A landscape with many valleys, sampled at points; each row gives a point and its height.
A ball rolls from a point to whichever of its 4 nearest points has the largest drop for the distance, and stops where none of them is lower. Distance is the straight distance between rows; heights are no part of it.
q607 (h 1.51): [155 154 140 146  97  98 127 161]
q20 (h 2.57): [138  73 118 122 172 136 101 125]
q299 (h 4.23): [178 103 130 121 174 105  94 156]
q744 (h 0.30): [ 70 177 132 118  87 141 160  99]
q245 (h 3.16): [184  66 135 125 195 113 101 156]
q377 (h 2.05): [186  49 116 115 193 133 114 140]
q276 (h 4.72): [ 89 123 110 105 151 136 101 106]
q423 (h 5.97): [137 182 143 109 126  73 106 151]
q555 (h 5.07): [160 147 150 181  62 138 186 145]
q724 (h 0.28): [130 100 114  78 204 117  92 120]
q890 (h 3.37): [120 140 126  89 176  90  83 133]
q220 (h 5.18): [143 125 139 185  63 162 180 134]
q53 (h 2.86): [ 67 162 123 118 110 148 129  88]
q547 (h 2.23): [ 91 178 134 120  97 120 148 118]
q227 (h 1.78): [ 88 108 117 151 117 166 139  95]
q240 (h 3.64): [134  90 112  93 192 121  95 120]
q581 (h 2.06): [ 70 164 125 133  86 154 160  92]
q916 (h 3.49): [107 141 117  80 175 103  93 126]
q397 (h 6.97): [164 113 136 164  85 136 138 144]
q906 (h 3.99): [122 144 135 156  83 143 169 127]
q611 (h 0.65): [194 109 136 146 136  93 100 173]
q566 (h 2.63): [135 175 144 132 100 108 133 147]
q727 (h 4.25): [131 128 123 137 114 129 126 127]
q690 (h 3.79): [135 165 150 157  80 125 158 150]
q739 (h 8.57): [125  65 107 168 121 189 140 101]
q38 (h 5.77): [173 123 136 160 105 121 128 160]
q80 (h 5.75): [147  82 119 164 122 151 128 128]
q485 (h 4.64): [ 81 153 115  98 143 121 105 102]
q497 (h 5.54): [138  91 121 162 118 158 130 120]
q282 (h 3.19): [127 130 123 121 132 121 113 129]
q685 (h 2.24): [140 103 119 111 165 120  96 131]
q236 (h 5.22): [148  99 120 156 124 142 119 136]
q228 (h 2.27): [169  68 122 142 146 137 114 133]
q524 (h 4.29): [152 158 135 113 132  80  98 161]
q319 (h 1.85): [118 191 156 124  93 105 149 136]
q829 (h 2.42): [130 149 136 118 129  93 105 140]
q728 (h 2.95): [ 86 181 140 123  77 148 181 111]
q345 (h 1.97): [ 85 129 110 135 120 144 132  98]
q271 (h 4.67): [122 105 126 176  93 164 150 112]
q784 (h 2.96): [106 178 146 137  80 128 176 126]
q19 (h 1.59): [155  70 111 143 157 159 118 127]
q380 (h 4.75): [116 129 131 170  80 165 166 117]
q109 (h 4.24): [ 98 115 114  98 174 123 103 111]
q201 (h 3.77): [120 101 115  67 202 123  87 118]
q509 (h 1.67): [106 169 132 112 117 102 109 127]
q365 (h 0.63): [156  92 116 133 155 123  99 136]
q559 (h 3.01): [ 92 223 172 112  66 126 199 120]
q781 (h 3.24): [130  81 104 139 159 161 120 107]
q536 (h 3.25): [129 122 117  84 189 103  88 128]
q231 (h 1.01): [ 81 120 104 143 119 156 136  90]
q8 (h 1.21): [105 189 142 115 105  95 128 138]
q757 (h 5.55): [131 108 127 166  98 146 146 129]
q747 (h 5.29): [164 131 127 151  99 115 127 160]
q719 (h 1.98): [169  41 108 103 204 159 116 124]
q291 (h 2.19): [102 115 114 133 127 157 129 105]
q702 (h 3.51): [162 125 133 126 133 102 100 155]
q567 (h 3.53): [113 129 123 115 139 121 113 123]
q783 (h 4.42): [143 147 143 166  73 137 172 141]
q378 (h 1.58): [108 213 174 129  61 140 232 115]
q178 (h 3.67): [ 90 141 122 118 125 127 129 107]
q499 (h 3.11): [120  89 116 108 179 146 104 114]
q731 (h 5.30): [119 199 152 101 105  73 124 152]
q597 (h 2.91): [146 110 120  93 175 100  88 143]
q70 (h 3.43): [ 92 147 134 140  82 149 157 104]
q22 (h 3.52): [122  98 110 133 143 142 119 115]
q248 (h 3.26): [108 163 147 154  71 144 184 124]
q656 (h 2.20): [124 156 129 105 135  87 104 136]
q529 (h 1.83): [ 97 207 151 110  90 104 151 129]
q322 (h 2.02): [153  86 117 117 171 129 106 138]
q712 (h 2.80): [152  78 105 107 192 130 104 128]
q513 (h 4.59): [140 107 117 149 125 138 119 124]
q225 (h 1.19): [166  60 116  82 225 136 102 137]
q327 (h 3.60): [166 109 129 106 173 100  90 158]
q431 (h 2.64): [124 181 162 154  51 142 205 133]

For each start below, name the point where the ball stops.
q248: q378
q245: q225
q22: q231
q567: q8
q423: q8
q727: q8
q20: q365
q397: q607
q555: q8

Two balls start at each pair of points below. Name the first point that both come to, or write none.
q597, q712: q365
q276, q916: none
q757, q178: q231

Call two points neighbours if one is among the 4 nearest of the other. Go from one point of each pair to the other, from neighbour to neighbour, staying as low as possible. Name the highest point that can't be avoided.
q19, q378: q890
q231, q8: q53
q8, q611: q702
q365, q19: q228
q225, q19: q20
q231, q378: q728
q744, q607: q566
